Points, in no order, along strands that fork and pass close to each other.
In the rows, 128 means zero.
Two points are linked if the straight distance between their rows is under 137. Some points are linked to none.
(1185): [ 93 173 123 141  77 113  88 124 137 101 179  94 116 134  95 182 151  52
 130 135 119 127 100 105 121 139 146 144 122 151  88 136 156 141 108 154
  98 108 130 131 169 144 130  93 132  65  26]
(968): [151 112 143 145 122 130  79 113 113 148  85 130 147 138  82 141 106 100
 151 142 145 175  47 132 106 154 129 145 120 130 111 101 158 113 121  89
 105 128  81 143 112  73 114 110  99 119  76]
(428): [131 136 167 142 138 136 120  72  88 169 116 170  99 105 110 148 103 136
 162 106  88 129 113 121 126 131 119 127 130 110 124 118  93 119 146  71
 120 162  87 166 162  54 159 120 117 168 149]
(1328): [179 126 153 163 143 143 142 107  86 166  95 173 152 141 115 123  67 125
 111 154  96 136 135 145 140 128 109 124 147 115 122  92  82 116 130  81
 141 167  91 156 161  93 163 148  78 159 193]
(1430): [ 88 133 122 125 113 104 143 159 135 131 144 121 126 168 144 117 170 150
 119 180  95 130 162 155 142 103 115 117 154 143 159 134 147 138  94 135
 137 147 162 130 178 117 120 114  76  94  98]
(79): [111 139 132  86 120 121 102 105 144  57 161  89  82 109 154 147 146 129
  77  57 160 100 149  94 109 137 160 139 110 126 146 179 124 157 134 124
  88  95 159 142 124 120 111 139 201 147 109]
(764): [160  85 165 133 180 126 136 130 144  92 127 141 123 129 130 124 131 118
 112 133 205 135 160 174 145  83 110 148 141 103  96 188  72 148 143 106
 115 117 152 151 162 157 120 144 106  96 140]
(1386): [107 160 149 124 132 108 105 105 112  82 151  98  89 123 143 171 168 118
 117  93 127 128 124 135 117 132 111 143 125 115 106 185 115 159 128 108
  97 134 139 154 202 105 138  99 137  98  51]
(374): [103 109 117 121 157 155 184 137 106 115 143 126 112 103 147 111 137 149
  83 117 102 108 181 124 163  78 131 135 154 118 116 135  85 113 122 168
 121 158 155 150 163 138 164 141 108 128 215]
(149): [133 146 130 120 115 134  70 110 154 152 139 117 116 109  94 137 117  76
 152 111 114 141  56  86  89 171 143 136  98 136 152 112 173 133 135 147
 102 121  99 138  69 104  78 112 155 113  73]
(845): [ 82 187 158  96 122 127 101 103 132  88 160  78  98 119 155 129 162 150
 132  72 124  75 136 110  70 143 106 159  87 110 198 181 150 176 124 117
 101 100 177 116 180 122 142 102 195 167  53]
(827): [144 130 147 104 132 160  65  80 108 133 109 118 112 128 144 122 107 115
 134  92 166 157  71  81 102 168 142 134 105 115 145 169 160 127 103 100
 106 148 113 123  73  58 118 129 153 146 110]
(629): [102 179 165 109 105 111  88 127 163 113 155 122 111 133  89 156 125 109
 174  76 153  98 160 164 113 157 159 110  92  96 119 124 155 184 173  85
 136  88 112 116 163 187 117 111 151 162  63]
(1022): [151 129 149 107 166 129  99 102 154 160 125 113 112 107 135 117 156 165
 168 129 162 141  92 109 110 142 116 134  59 118 140 156 124 134 121 107
 127 132 121 153  90 102  81 117 152 153  86]
(25): [132 116 134  97 128 137 101 104 121  77 142 104  92 103 156 138 132 137
  76  77 176 131 130  91 117 136 159 138 118 126 135 175 119 134 116 125
  94 116 150 155  91  98 113 154 168 135 131]
(68): [106 184 135 126  56  90 121 163 175  98 131 148 121 164 130 167 107 108
 160  89 161  99 205 208 132 132 156  96 130 134 118 111 154 179 171 102
 141 115 131 109 167 222 136 103 108 148 110]
(1324): [157 151 151 157 102 134 139 113 100 161  80 177 157 145  80 141  66 139
 120 135  82 119 146 152 107 145 121  91 152 102 147  65 100 142 154  92
 144 146  98 155 165  92 161 147  87 170 166]
(1076): [136  77 148 138 179 122 141 145 142  92 140 127 135 132 143 105 157 121
 108 157 189 133 148 170 146  72  98 150 150 116 113 202  84 130 125 136
 112 132 173 140 161 132 125 123 101  79 136]
(1133): [ 76 130  74  87 158 123 182 146  72 133 146 120 127 164 129 104 161 159
  84 153  50 121 134 122 180 107 138 135 171 137 118 120 155 100  86 185
 140 169 152 105 160 111 163 114  78 124 181]
(831): [150 101  95 128 148 114 120 124 150 153 136 124 115  86 173 126 162 140
 130 144 132 157 100 109 144 116 113 141 114 155 116 147 107 105 128 153
 121 133 140 150  55 131  62 123 167  99 131]
(1058): [145 134 100 145 126 104 146 152 151 186 109 133 140 111 122 141 142 147
 161 166  61 139  95 125 110 159  89  90 126 170 160  86 139 121 151 170
 162 129 122 122  77 110 100 122 140 126 112]
(917): [146  92 114 151 112 119 134 154 115 138 110 122 162 148 116 123 129 112
 124 186 113 189  62 135 145 120 131 130 155 172 121  90 134  93 127 139
 119 120 106 125  91 115 107 128  83  72 124]
(440): [120 121 143 126 156 122 119 106  78 111 125 120 105 112 153 129 150 151
 110 121 140 143 120 122 129 132 103 142 127 123 120 174 111 114 106 117
 106 165 128 155 160  46 155 119 103 117 111]
(857): [119 111 108 137  93 114 126 144 166 122 137 115 118 125 108 149 139 109
 131 154 118 144 123 128 136 128 158 115 133 155 118  87 126 114 144 149
 116  93 130 139  93 168  73 146 141 101 124]
(433): [ 99 169 146  98 120 124 119 141 147  79 155 122  94 120 169 138 113 184
 118  46 177  76 215 146 111 127 142 138 103 118 139 136 124 186 172  88
 125  75 154 120 156 171 154 157 186 184 123]
(243): [141 126 124 120 114 176 137 107  95 112 118 142  96 109 129 149  72 133
  69  96 120 132 138  86 145 143 165 117 141 129 119  77 125 128 127 124
 108 138 111 142 101 124 153 192 156 152 200]
(997): [221 120 149 156 134 136 141 126 127 169  71 133 182 168 156 100  85 112
 147 172 122 157  91 108 132 168 124 118 107 138 153 123 110  82  97  92
 191 123 100  75  77 109 174 174 128 167 154]
(54): [175  66 124 158 201 142 148 157 113 137 156 115 204 132 154  66 124 120
 107 188 160 141 102 116 155  67 101 137 161 126 116 177 122  52  68 153
 177 150 139  73 104 132 185 106  76 101 194]
(1261): [104 167 150 127  77 113 125 142 152  96 128 147 108 149 132 165 116 128
 142  91 137 101 209 193 136 129 137 102 144 110 111 121 127 182 163  95
 136 124 127 130 187 187 133 120 107 140 109]
(1240): [159 102 137 138 138 146  82  93  79 144  69 140 136 141 119 131  96 116
 138 137 162 175  64 131 120 148 118 155 132 120  96 124 144 106 109  68
 111 145  76 139 125  58 131 121 107 139 109]
(284): [159 129 109 135 169  93 128 132 168 174 124 135 117  99 131 132 168 141
 153 152 124 126 137 173 153 127  64 131 102 131  71 138 102 158 162 135
 136 145 125 157 108 175  56 120 148 114  95]
(854): [114  91  79 126 105 135 169 157 140 126 128 118 142 140 124 130 145 128
 117 172  99 154  97 105 149 114 162 124 145 157 128  85 125  89 118 164
 135 104 137 114  75 157  81 141 143  98 174]
(965): [119 124 123 125 110  92 116 140 180 122 151 117 101 123 131 151 146 103
 144 134 158 127 162 156 151 117 156 112 115 144 104 114 114 137 158 129
 113  90 141 134 123 206  72 141 160 109 119]
(1357): [163  97 167 118 202 114 141 115 116  98  89 131 140 114 125 115 158 167
 113 112 216 114 131 147 109 121  99 187  97 104 103 209  65 129 119 104
 125 154 130 166 166  58 145 100 112 145 114]
(128): [ 72 107  69 112  98 140 171 142 123  67 131 121 107 153  98 152 145 111
  86 130 119 117 149 118 168  98 171 140 164 122  79  92 129 127 121 152
  94 106 143 129 151 191 110 145 139  94 176]
(1441): [103 151 142 128 106 111  92 119 138 101 158  97  94 135 119 165 162 103
 139 127 135 137 121 133 120 137 132 127 117 129 114 150 141 147 119 120
 103 110 136 142 163 136 103 110 135  91  52]
(168): [ 97 112 134 122 164  81 157 172 131 111 149  84 154 123 168  99 222 142
  68 137 159  99 130 155 136  90 108 172 137 149 165 185 102 106  80 169
 111 151 210 131 176  88 163  99 127  99 111]
(886): [137 133 133 131 136  73 110 128 179 148 144 122 108 117 123 151 165 100
 167 138 148 134 136 174 161 121 119 116  98 145  84 140 107 152 165 132
 113 121 137 144 127 202  67 112 147 101  89]
(1382): [161  63  91 135 163 136 137 132 117 134 122 132 169 102 187  85 143 128
 126 167 172 188  76 103 162  63 128 173 154 157 113 162 106  69 110 161
 118 136 131 108  51 128 101 102 138  56 165]
(945): [154 103 154 138 169 148 151 104  82 135 119 143 125  93 158 115 104 139
  94 111 140 128 149 114 145 120 114 133 126 120 116 148  76  96 111 122
 131 165 120 155 136  89 179 154 105 148 194]
(1094): [124 125 138 115 126 100 129 150 170  99 154 122  98 132 156 149 136 119
 124 109 192 115 187 167 150 105 162 112 121 131 110 132 105 155 159 113
 116  81 157 123 144 215  95 151 162 122 139]
(1279): [ 97 146 140 118  98 138 102 126 152 132 136 125 105 133 114 119 125 148
 167 132 116 116 135 113  82 164 129 101  97 128 187 102 162 144 142 139
 139  97 140 122 110 127 105 139 158 165 102]
(346): [140  64 103 123 168 164 177 149  94 121 136 111 170 126 159  91 135 121
  70 134 153 129 120  98 160  91 145 136 143 110 115 158 112  59  64 171
 156 140 160  91  84 146 175 143 127 118 224]
(830): [168  84 151 149 192 127 140 138  96 150 123 134 172 150 155  92 117 144
 121 180 162 127 140 128 144 122  84 134 124 121 135 172 111  79  73 113
 168 168 125 112 139  81 167 120  55 138 152]
(981): [116 123 139 136 118 101 135 161 168 151 130 136 142 167 132 122 158 149
 150 191 111 132 158 170 142 103 104 110 133 140 158 131 127 145 112 126
 148 140 146 138 158 131  92 113  74  98  97]
(883): [129 113 135 129  95 149  99 112 113  93 127 122 104 113  99 154 103  96
  90 111 144 156 113 121 135 144 160 134 145 127  96  97 135 126 133 112
  92 107 105 157 108 131 112 162 127 111 123]
(401): [138 128 174  96 163 139 109  98 130 138 126 118 126 114 129 109 146 185
 155 107 181 114 116 106  96 148 126 129  54  94 154 174 121 143 108  89
 133 114 141 143 103  94 119 131 155 188 102]
(270): [148  99 141 153 137 122 145 169 175 158 131 142 160 155 133 108 130 138
 143 205 118 138 159 165 142  83 101 115 136 131 149 126 100 124 123 136
 165 127 141 135 127 161  81 128  80 103 150]
(318): [157 152 139  97 151 120 104 110 187 181 145 132 129  94  74 108 125 156
 179 101 144 107 135 141 116 145 145 113  51 100 105  94 131 189 189  90
 141  96  82 150  96 178  81 148 177 183  97]
(1000): [115 160 184 127 143 127 149  99 138 137 124 177 112 101 148 148 113 192
 158  64 110  84 197 149 128 108 118 132 114  90 130 141  60 181 173  66
 145 137 120 166 189 119 158 111 125 182 139]
(643): [150  97  83 129 149 127 184 168 131 183 147 132 165 101 182 109 167 147
 135 163  83 135 108 103 166 116 110 125 134 166 137 128 109  58  85 177
 186 153 145  76  58 134 117 120 165 117 187]
(235): [ 75 127  95 111 127 118 166 153 102 116 152 114 124 160 137 113 171 151
  92 168  79 126 149 139 158  99 130 128 172 141 131 128 151 118  90 158
 129 154 160 127 177 116 136 120  80  94 137]
(1223): [169 140  84 131 126 127  77 115 134 176 105 124 137  98 159 136 129 104
 146 120 102 178  34  76 128 159 110 143 129 178 121 121 166 128 136 151
 119 163  84 118  27  79  89  90 161  91  98]
(456): [ 98 106 126 138 102 109 150 140 128  76 153 141 125 153 115 149 150  73
 113 142 147 131 153 181 181  86 144 120 171 134  71 148 115 143 138 136
  91 127 156 120 171 210 117 124 104  53 133]
(82): [176 129 144  92 159 131  90 102 172 175 146 131 121  96 106 110 108 161
 145  98 164 129 127 111 114 136 156 129  51 111 129 112 126 167 159  90
 141  98  93 159  60 156  76 167 186 179 119]
(987): [113 133 115 143  79 122 152 148 122 123  99 119 148 163  82 142 115 134
 113 160  82 137 129 143 111 146 144  84 163 140 156  78 153 123 136 151
 135 120 127 127 144 115 136 143  73 114 130]
(1349): [127 168  85 132 130 104  93 130 167 168 142 119 114  76  91 153 148  97
 135 116  72 105  97 120 102 177  85 129 107 138 108 103 165 160 158 181
 118 132 108 141  83 133  72 102 183 112  58]
(1406): [106 176 159 129 107 129 143 122 145 116 132 169  99 119 160 153 105 172
 147  61 116  89 221 175 134 114 123 119 138 101 123 123  91 189 183  81
 138 135 124 149 194 159 154 119 122 162 134]
(1250): [169  89 143 139 154 159 124 114  88 119 103 138 132 119 153 114  95 127
  90 141 168 165 120 121 137 122 124 142 137 120 111 137 104  97  99 102
 128 137 116 143 109 109 140 164 107 129 172]
(890): [ 86 165 166 101 120 163  89  89 104  97 162 143  79 102 100 134 103 118
 136  52 108  88 136  96  75 168 128 133 113  76 154 135 152 173 152 102
 113 113 115 126 150 104 126 125 180 169  90]
(726): [171 123 133 101 158 129  94  97 163 169 132 125 113  93 135 116 126 154
 148 111 150 143 110 103 119 143 130 129  71 126 131 138 123 140 142 114
 136 120 113 161  48 132  67 145 175 162 117]
(535): [117 184 132  97 129 112  96 123 194 168 163 128 125 101  77 101 132 138
 205  79 128  81 144 150 105 154 140 116  51 103 128  99 156 201 210 112
 135  93  92 124 121 195  95 118 185 182  78]
(852): [ 94 158  93 124  85 168 168 159 121  99 113 141 106 153 130 125  99 182
  97 119 114  96 200 108 111 122 150 111 139 129 148  65 142 124 130 148
 137 123 140 119 135 162 155 171 144 171 207]
(810): [ 94  73  86 141 138 133 160 140 125  96 164 132 155 150 116 103 168 101
 119 180 142 163  96 147 176  52 142 158 175 132  85 134 111 106 121 157
  88 116 155 110 115 174  96 121 115  25 139]
(1092): [102 186 128 122  86  58 100 134 156 115 175  92 113 133 143 191 154  65
 174 102 149  98 148 168 137 131 150 105  96 175 116 147 165 160 151 130
 120 110 148 110 178 236 110  59 171 130  72]
(774): [189  82 138 154 196 126 139 145  99 153 127 119 193 147 175  71 117 123
 116 177 166 129 119 112 156 113  90 139 139 133 119 175 120  48  66 127
 179 164 115  70 119 101 194 118  58 122 163]
(74): [160 117  98 145 158 106 143 154 154 175 118 147 131  94 137 131 151 148
 129 166  96 126 147 170 141 136  51 126 129 128  82 119 102 145 152 151
 163 135 125 147  87 169  56 132 156 124 122]
(998): [131 152 159 155  91 128 118 113 107 154  80 171 151 136  40 150  73 128
 143 111  98 104 121 153  77 161 127  93 145  76 154  70 136 161 161  91
 133 114 105 142 156  91 158 135 100 179 119]
(1397): [143 103 152 130 155 125 140 151 164 101 146 137 118 129 149 131 123 117
 108 132 202 121 191 174 147  81 144 123 137 112 106 148  84 156 145 117
 125  90 167 129 150 208 106 159 138 104 162]
(708): [100 191 145  98 116 111  80 126 183 137 179 110 110 117  90 123 133  93
 197  70 130  80 143 138  99 161 151 128  61 109 146 122 168 186 188 122
 126  83 102 107 145 195 100  97 185 164  54]
(117): [127 140 139 100 130 152  74  80 100  95 136 108  89 108 143 137 122 119
 103  70 152 138  94  79  97 158 142 138 115 109 141 183 146 137 108 117
  89 144 125 143 101  60 119 126 158 132 105]
(644): [111 162 117 161  81  92 127 143 187 163  98 128 154 122  54 138 107 124
 196 116  89 102 131 138  56 155 131  87 114 127 196  74 171 155 180 174
 130  90 144 121 127 138 124 104 102 138  69]
(1048): [116 142 154 142 121 127  87 114 112 147 108 135 134 141  57 149 122  99
 163 139 119 140  63 127  85 167 122 128 121 102 134 110 166 137 117  96
 119 131  96 139 146  61 127 104  99 118  53]
(649): [107 164 110 134  70 142 135 163 158 108 121 144 117 158 117 123  92 175
 137 129 136 103 190 131  82 137 154 101 127 132 170  60 147 143 156 135
 144  89 138 119 121 168 131 168 139 171 157]
(1014): [111 162 155 123 101 141  72 111 133 122 148 119 120 112  58 145 106  46
 142  96 122 122  75  94  77 179 156 151 108 102 136 117 179 140 127 135
  96 104  97 134 117 103  99 108 137 109  46]
(1128): [107  95 113 149 103 108 140 139 145  99 151 133 137 142 109 135 158  78
 128 168 147 156 116 158 176  90 149 139 155 149  74 127 113 114 133 145
  86 109 146 127 120 195  90 128 114  42 117]
(276): [ 76 170 119 133  76 133 144  97 123 106 152 124  82 110  96 171 127 110
 144  92  35 112 151 105 135 126 152 125 158 146 112  90 134 144 163 151
 109 148  99 165 200 131 159 107 114 115 120]
(1281): [163 150 108 127 141 132  62 106 147 181 109 126 132  94 119 132 122  90
 158 106 109 160  28  83 104 168 118 151 103 149 128 116 175 141 142 144
 103 157  77 133  43  88  75  85 157 100  76]
(70): [120 112 152 131 155 144 160 129 109 108 135 130 111  99 156 123 131 152
  91 109 131 112 190 137 142 101 116 130 139 113 124 150  77 126 128 136
 125 146 148 161 166 119 159 148 110 138 180]
(1356): [110 170 146 144  82 114 110 142 172 139 106 145 148 126  32 130  84 114
 184  91 123  88 141 142  51 163 153 101 108  90 182  72 169 167 191 140
 128  75 130 112 132 143 130 123 114 167  76]
(471): [133 109 116 117 152 143 150 117  65 134 119 113 137 130 173  94 132 131
  93 135 122 145 107  99 172 142 125 122 147 141 108 154 131  68  88 149
 137 172 121  98 116  74 191 147  97 126 170]
(472): [175 129 140 136 118 174 119  87  85 145  89 154 124 126 137 131  56 108
  92 104 117 147 104 101 135 168 146 115 135 125 122  92 121 119 118  95
 126 145  99 124  99  89 180 193 152 174 180]
(662): [160  89 155 145 168 132 136 145 146 152 124 132 145 134 148 109 135 151
 142 184 158 143 147 138 130 105 105 130 101 125 145 149  96 108 105 120
 162 122 142 144 110 142  97 137  98 130 146]
(875): [152 137 145 131 107 171 113  84  94 149  87 154 125 142 114 119  60  98
 121 105 105 130  87 100 111 193 135  95 133 113 150 104 141 131 130 103
 133 140 106  95  99  66 184 184 161 184 153]
(1002): [140 134 126 164 110  99 132 134 154 181  85 119 167 121  54 146  99 113
 181 131  80 128  77 125  73 166 122  75 118 136 194  73 161 131 163 153
 131 100 130 117 106 103 128 114  91 126  76]
(1396): [ 99 178 158 109 140 111 113 108 121  86 147  81  97 117 156 151 182 151
 115  81 125  96 129 131  89 139 103 154 102 111 163 197 118 171 120 114
 104 125 167 140 202  94 152  98 167 143  47]
(878): [210  78 131 147 146 158 109 116 102 137  72 138 162 137 172  96  79 108
 112 153 180 197  85 112 144 123 136 159 134 147 115 133 117  84  93  94
 141 127  93 120  77 122 135 152 119 128 168]
(1239): [ 80 149 106 111 100 144 144 124  96 122 130 116 107 157 127 112 141 150
 124 147  73 120 127  93 115 173 130  90 137 150 183 115 188 114  96 165
 144 146 146  89 139  85 175 141 135 153 129]
(147): [ 82 188 102 127  54 148 124 156 160  88 141 152  98 159 131 108 101 190
 155  97 137  82 203 134  74 139 133 130 128 133 177  83 170 158 163 119
 128  90 152 113 140 169 156 151 154 191 139]
(512): [134 115 126 123 155 133 115 108  67 133 108 120 131 128 173 107 130 136
 112 140 142 154  97 102 150 149 112 130 134 139 116 163 136  81  91 119
 125 173 113 109 123  39 176 136  99 122 128]
(713): [168  97 158 156 147 139 131 128 109 138 107 166 154 163 100 120  88 130
 112 178 129 136 150 165 140 105  92 137 152 103 115 128  94 128 120  81
 140 161 103 155 166 108 124 133  47 126 153]
(509): [ 94 151 115 133 106 138  91 104  78 107 152 112 105 128 117 149 138  97
 113 129  97 154  78  92 108 150 123 138 143 140 111 126 168 128 102 137
  98 148 105 143 156  60 149 113 108  79  72]
(683): [143  99 149 139 160 123 138 139 108 135 128 150 149 160 130 108 122 153
 117 186 126 128 151 155 148 107  86 128 150 117 134 155 113 121 100 103
 148 171 123 141 170  82 133 120  40 117 132]
(1375): [ 71 179 158  87 112 154  88  98 119  82 178 121  83 120 127 105 117 127
 141  54 115  64 147  82  59 159 117 156  94  94 200 157 170 181 142 122
 102  99 144 102 161 134 122 108 205 174  68]
(402): [138  52 115 147 208 130 149 163 127 122 166 116 198 116 147  65 155 134
 101 177 180 137 104 131 147  45 101 150 165 128 124 193 113  64  84 177
 142 150 173  99 115 117 166  94  95  80 168]
(1229): [102 170 164 109 118 149  74  97 117 109 160 126  96 115  76 146 118  75
 141  75 125 108  97 105  79 172 142 146 107  74 130 141 165 157 132 106
 105 111  98 136 151 109 105 107 154 130  47]
(1079): [ 99 191 115 135  84  80  92 127 170 133 183  90 113 127 117 190 162  46
 161 129 119 105 115 125 129 138 144 128  99 171 102 141 157 150 123 162
 104 109 145 119 168 195 110  74 169  91  36]
(566): [ 88 148  98 126  85 124 146 143 119 125 118 116 130 167  96 128 138 145
 134 160  69 129 119 111  94 160 140  84 151 155 188  89 190 126 119 171
 143 122 141 103 149  99 149 130 106 124 110]
(1106): [124  83  67 119 132 140 190 167 133 144 142 127 160 134 146 115 155 134
 125 177  90 152  93 101 166  98 155 134 144 153 133 103 113  72 100 171
 159 125 145  87  70 154  88 126 153  99 200]
(1016): [129 164 153 145  97 150 127 116 118 131 123 165  98 101  92 163  66 143
 112  87  98 114 167 127 120 139 152 113 146 113 121  45 107 151 176 106
 114 129  96 154 154 132 152 166 137 159 164]
(454): [ 70 119  56 114  79 135 172 153 134  76 112 116 121 167  78 159 134 123
  92 139 100 118 136 102 145 115 177 126 156 136 104  65 151 116 121 163
 109  95 130 121 134 177 107 143 135 115 175]
(743): [172 109 128 156 128 100 111 136 167 171 100 132 147 101  84 143 122 109
 152 154 120 164  90 154 138 137 114 134 113 152  94  87 116 119 165 131
 120 117  98 162  75 152  72 127 118 113  94]
(1421): [143 121 178 105 179 127 138 101 113 115 111 127 132 117 123 123 156 192
 134  98 192 100 131 132  99 138 112 150  69  81 124 192  91 147 115  73
 136 128 136 161 149  75 140 117 131 186 104]
(138): [142  99 155 125 180 116 128 115  93 101 106 124 126 103 154 116 151 154
 101 113 183 133 129 132 125 122  98 164 118 119 114 198  81 108 113 125
 112 160 133 162 158  53 153 115 103 124 123]
(1354): [129 110 118 117 179 136 171 125  70 147 140 121 141 121 163  81 136 140
  89 138 101 122 125 110 185 112 116 125 154 136 103 150 112  69  95 172
 139 186 128 110 143  93 200 131  72 129 195]
(366): [116 140 146  92 134 113 129 128 144  61 152 106  87 105 166 150 138 148
  78  51 178  93 188 134 123 128 156 135 115 124 127 159 101 169 161 114
 106  85 158 140 149 148 131 153 197 156 124]
(612): [161 132 108 154 127 101 141 138 147 194  90 119 159 112  89 148 111 114
 176 136  61 139  53 112  90 173 104  76 123 163 184  78 160 123 165 166
 139 117 117 105  80  89 128 116 120 114  88]
(1029): [156  63 127 146 171 152 166 156 133 134 145 119 176 108 166  90 135 125
  93 153 166 132 137 102 134  81 136 130 121 121 140 153  98  65  68 162
 171 122 165 105  76 168 146 141 134 120 213]
(1330): [142 131  83 140 138 109 144 156 143 178 119 139 129  92 146 140 159 162
 130 162  69 127 128 142 124 154  61 113 132 149 119 102 127 132 140 165
 165 139 133 134  76 131  72 126 169 129 118]
(447): [125 110 113 138 107 127 152 152  99 124 115 121 153 165 101 124 126 125
 101 180  89 164  97 140 143 131 136 110 170 149 127  90 143 105 118 144
 128 131 118 124 132 108 134 141  62  93 141]
(1179): [ 94 187 117 129  58  76 113 157 185 109 149 121 112 152 129 167 129  93
 181  98 152  94 188 185 124 137 161 105 118 161 126 111 167 163 170 122
 130  99 139 110 160 226 119  97 143 148  98]
(725): [152 131 159 113 129 170  82  79 100 156  89 147 123 144 118 112  84 104
 145 102 148 140  63  95  99 185 135 122 111  96 145 145 161 129 110  80
 131 142 103 100  82  55 147 152 160 182 121]
(1417): [101 164 140 133  67 131 128 137 138 122 108 161 130 160 109 129 107 172
 151 130 101 105 192 166  92 144 117 100 143 101 171  98 139 167 142 116
 153 125 129 139 172 121 144 131  93 166 118]
(1138): [218 114 145 150 150 125 145 133 141 190  93 134 176 135 176  99 111 127
 169 170 118 145 104  98 139 158 100 121  85 150 151 140 101  75  94 119
 206 135  99  81  51 127 157 151 141 164 155]
(1180): [113  75 124 139 181 127 157 162 133 108 159 118 156 132 146  85 167 134
  95 173 162 132 136 152 153  56 105 147 164 123 126 188 103 105  98 159
 120 140 187 122 150 120 139 114  94  75 152]
(97): [183  73  98 128 143 155 149 143 102 137 108 117 187 131 195  75 123 105
 117 160 156 190  65  93 181  85 149 165 161 156 109 152 123  59  85 147
 148 135 111  65  48 133 148 124 126  85 191]
(1169): [190 119 140 150 130 138 143 132  98 156  77 132 175 177 135 107  86 116
 129 181 111 156  91 126 133 168 119 104 138 138 148 113 121  90 108  99
 173 134 101  89 115  86 174 165  95 155 153]
(766): [ 79 192 131 113  85 138 110 135 150  80 153 137  89 136 151 131 109 174
 157  56 141  76 208 148  93 142 128 135 121 115 151 117 156 187 180  90
 126  87 144 115 167 173 156 137 167 188 109]
(690): [114  68  81 135 154 133 152 139 123 115 154 133 156 124 151  89 167 122
 124 178 149 179  79 126 167  55 137 169 164 145 100 143 107  86 117 162
  96 125 150 114  83 146  90 112 132  32 146]
(252): [167 116 125 139 143 121 157 152 136 193 121 131 155 118 176 106 143 155
 158 177  98 135 118 105 142 146  95 104 101 164 163 129 115  79  99 155
 194 139 130  95  59 123 127 136 144 149 155]
(279): [ 86 103  96 122 123 139 175 147 131  70 144 126 108 140 130 142 147 107
  89 124 143 114 175 154 170  77 154 132 176 113  83 132 104 142 135 141
  96 119 165 123 174 202 123 143 134  86 182]
(438): [ 83 145 111 123  78 119 159 163 162 102 134 118 115 169 163 125 154 141
 127 135 124 100 211 184 138  90 133 122 163 129 142 133 137 152 124 128
 133 125 171 121 186 182 121 123 109 121 145]
(410): [108 169 146 118 109  60 124 136 158 127 146  96 118 164 174 170 188 107
 167 124 143 110 148 189 140 104 112 117 107 153 143 176 140 184 124 107
 120 134 175 123 206 191 112  71 134 101  59]
(1187): [113 142 163 139 105 136 104 112 110 140 103 152 129 138  57 149 106 120
 158 127 105 122 103 141  81 172 122 107 130  86 148 102 155 150 134  96
 133 121 106 139 153  79 134 127 108 157  86]
(1063): [200  78 114 140 142 168 131 125  88 126  79 122 178 141 196  78  90  97
  96 153 167 192  83 102 171 107 143 162 162 149 102 144 123  71  84 120
 139 137  95  85  71 123 168 147 116 108 188]
(225): [ 61 147  78 108  90 136 162 128 129  59 142 109  73 134 127 167 147 125
  97  91 104  94 171  99 147 110 158 133 153 135  95 111 143 139 133 141
  92 114 137 138 178 172 129 137 167 131 155]
(1088): [167 113  82 140 116 117  96 122 122 161 102 126 149 100 166 128 137 111
 137 142 118 197  39  93 149 124 120 156 143 191 102 108 147 109 133 152
 110 149  85 123  32  99  85  91 145  68 116]
(228): [154  95 106 140 128 123 105 131 109 143 103 125 151 128 162 113 133 120
 137 173 144 205  49 109 149 110 125 152 139 178 112 113 139  89 118 134
 113 135  94 117  68  97 102 108 109  66 114]
(121): [ 82 132  66 102 105 163 180 148 102  98 101 126 109 164 104 142 120 154
  81 130  83 113 159  98 145 116 158 120 152 128 122  69 142 113 122 168
 130 130 128 119 137 157 144 155 135 149 220]
(26): [151 123 147 141 139 149 101  74  70 162  85 160 115 122 121 136  88 117
 140 114 121 149  81 124 123 153 114 136 135 113 101 123 120 110 125  68
 114 160  78 145 141  42 163 134 122 166 142]
(1074): [110 138 112 100 174 118 180 134  82 167 152 129 139 141 151  80 144 161
  95 146  60 104 145 124 188 117 120 112 165 142 127 131 137  84  87 181
 151 199 143 105 167  98 193 110  54 145 184]
(499): [ 54 165  77 113  81 129 165 112 115  82 151 101  75 142 118 167 158 123
 117  99  52  99 163 102 145 108 143 142 163 147 100 114 153 144 133 163
 103 139 127 152 210 154 152 108 142 115 131]
(1410): [120  85  98 115 165 173 180 135  89 106 132 128 128 110 143 114 121 132
  56 122 131 125 146 100 167  84 149 144 151 105 100 129  95  98 102 172
 123 145 152 132 117 148 166 157 129 118 238]
(257): [163  72 148 155 186 138 148 152 155 142 143 126 162 110 161  94 132 137
 116 171 174 131 159 127 124  79 109 136 107 120 145 165  84  93  91 144
 171 112 161 135  95 165 120 136 118 123 185]
(519): [122 137 173 133 152 126 139  84 101 153 119 169 110 112 117 147 123 172
 157 103 105 101 156 138 127 122 103 132 123  91 126 151  78 149 142  66
 139 161 107 172 181  70 150 109 103 174 133]
(39): [123 117 123 120 106 160 134 123 111  86 131 131  86 108 118 155 101 127
  70 104 135 133 152 107 146 127 164 125 153 123 100  89 123 133 135 123
 100 113 118 153 122 151 126 181 145 125 171]
(990): [100 178 160 136  75 115 102 135 161 116 121 144 129 134  53 156 101 112
 168  94 128  96 164 166  88 161 153 106 125  87 137  92 156 179 172 105
 137  94 113 124 161 153 134 121 116 163  69]

A fork is a point with three links, a tip a point with one. Leave the first point through the second and follow the links. Name the first fork or tip that comes.
(243); (472) | (128)
(366); (79) | (883)
(1281); (1223) | (1239)
(1328); (713) | (965)
(965); (857) | (1169)

Follow the links from the first point to the second, and from the first to the third. Name the last point that the two ways share.
(499); (827); (878) | (128)
(252); (708); (1328) | (965)
(402); (997); (74) | (965)
(147); (1128); (499) | (128)
